Points, in no order, along strands that fork and pass close to each other.
Points whose rows are less than 24 apart are linked; no others are. Some points are linked to none.
Ridon: -3 4 -20 -11 -12 20 31 6 5 -9 -6 6 0 -3 -7
logeb: 8 -4 23 23 0 4 -17 0 8 -9 6 5 0 -1 2
Gupop: -6 22 -19 7 11 -25 -33 -2 2 10 4 -1 0 -7 20
fugup: -2 -29 19 -8 -8 5 1 3 0 7 12 -30 -16 11 4
Rivag: -12 4 -16 -3 6 -15 -29 -3 1 16 1 -22 -5 -8 27
bomun: -3 -15 5 -4 -2 10 -2 -2 5 -3 1 -14 -5 5 12
keku: 2 3 -18 -8 -15 25 39 8 7 -13 -7 9 -2 -9 -22
vazet: 17 8 39 22 8 -9 0 -13 -5 -5 2 26 13 4 -26
duvek: 4 3 -13 -8 -10 16 23 0 0 -9 0 12 6 -2 -4
baru: 13 8 40 26 6 -4 -7 -9 1 -5 6 25 6 2 -20
zepib: -20 -2 -24 -20 -13 21 28 14 5 -7 -20 -14 -10 -5 -12
Mumad: 12 7 -11 -6 -2 0 11 -5 -9 -4 2 20 13 -1 -4
nisa: -6 -10 1 2 3 -10 -23 2 0 14 5 -27 -11 -4 20
nefe: -29 5 -34 -34 -1 -1 8 4 -2 10 -14 -17 -9 0 15
ner: 20 -1 16 5 -4 12 15 -9 -9 -12 5 25 17 0 -19
negi: -2 -27 18 -4 -7 -3 -9 7 -2 14 15 -32 -18 6 8
fad: -26 -3 -25 -27 -9 15 24 12 0 -2 -20 -17 -13 -3 -5
peror: 24 4 19 7 4 0 16 -11 -14 -8 0 23 22 3 -24
suri: -12 10 -27 -9 7 -16 -28 -5 1 15 -1 -16 -2 -4 27
rirep: 21 6 29 14 6 -4 9 -14 -10 -9 -1 25 19 4 -28
Tur: 12 19 -2 5 18 -31 -11 -8 -10 7 0 23 12 1 -7
Fumiv: 0 22 29 35 11 -16 -17 3 5 7 12 19 0 -5 0
zinil: 6 14 -10 4 6 -15 -21 -5 -1 2 5 13 6 -2 8
Fufot: 1 11 30 36 8 -8 -21 6 7 -1 10 10 -3 -4 3
vukin: -21 12 -40 -28 3 -11 -8 -4 -1 14 -6 -14 -2 3 26
Foger: -1 -1 -21 -10 -19 31 38 13 13 -15 -14 0 -7 -11 -31
Pizuz: 7 26 21 22 19 -31 -12 -6 -2 12 6 23 7 0 -10
Vopu: -5 -23 13 -4 -6 -8 -15 7 -3 19 13 -34 -19 3 11
zal: 3 24 29 31 14 -22 -15 -3 2 10 10 23 3 -2 -6
nufu: 13 12 -11 -5 5 -13 0 -6 -11 1 1 22 13 0 -2
Kisi: -34 -3 -28 -37 -1 3 11 10 -4 12 -15 -20 -15 1 9
Kulod: 12 14 -11 -2 11 -24 -6 -7 -12 5 1 22 14 1 -4
talu: 8 -32 27 5 -9 18 9 0 5 -11 9 -22 -9 14 -1
kiv: 3 -1 29 34 4 -3 -21 5 9 -6 9 1 -4 -4 5
mal: 4 6 -6 4 3 -5 -18 -4 2 -4 3 6 3 -2 10
falur: -8 -3 -6 2 5 -11 -27 -2 2 12 2 -22 -6 -6 23
ves: 16 -17 22 12 -9 27 11 -4 3 -19 5 14 8 6 -9
vuba: 11 -31 27 10 -8 23 11 0 6 -19 8 -13 -4 13 -2
badi: -18 12 -37 -22 7 -16 -20 -5 0 16 -4 -16 0 0 29
vumoz: 6 1 -9 -6 -6 10 9 -5 -1 -8 2 12 8 2 4
bot: 3 -32 22 -3 -8 12 7 2 3 -3 10 -27 -12 12 2
geki: 14 -24 27 14 -8 25 7 -1 6 -20 5 3 2 8 -5
Fofu: 8 24 11 16 19 -32 -13 -6 -5 9 3 22 7 0 -9
Vid: -8 -3 -22 -12 -18 32 35 15 12 -13 -20 -7 -9 -9 -30
Bog: -1 18 -16 6 8 -21 -29 -2 1 7 4 6 3 -5 15
Tope: -15 -7 -20 -16 -16 27 31 16 8 -11 -21 -14 -11 -6 -22
Vovu: -35 -8 -25 -36 -6 8 19 17 -5 7 -20 -22 -17 -2 -3
sak: 7 -2 3 5 -1 4 -12 -4 3 -8 3 7 5 1 7
Vage: 10 -5 16 14 -1 7 -13 -3 5 -10 4 9 4 2 2
puraf: -3 -11 -3 -6 -11 23 21 1 5 -13 -2 -3 0 4 2
dute: -7 -17 9 2 0 -12 -21 6 -3 19 9 -33 -15 -3 17
nata: -24 11 -40 -32 0 -3 6 1 0 9 -11 -13 -4 2 19
gebu: 17 10 -32 -11 27 -32 17 -1 -20 17 -16 19 25 -3 -2
rek: 18 -8 20 9 -7 22 13 -7 -3 -15 5 22 12 3 -13

Name the points in between on the shortest way along the links from the first point to the second, in order.
logeb; mal | Vage sak
nata; suri | vukin badi
Fufot; Pizuz | Fumiv zal
ves; bot | geki vuba talu
baru; rek | vazet rirep peror ner
vumoz; zepib | duvek Ridon keku Foger Vid Tope
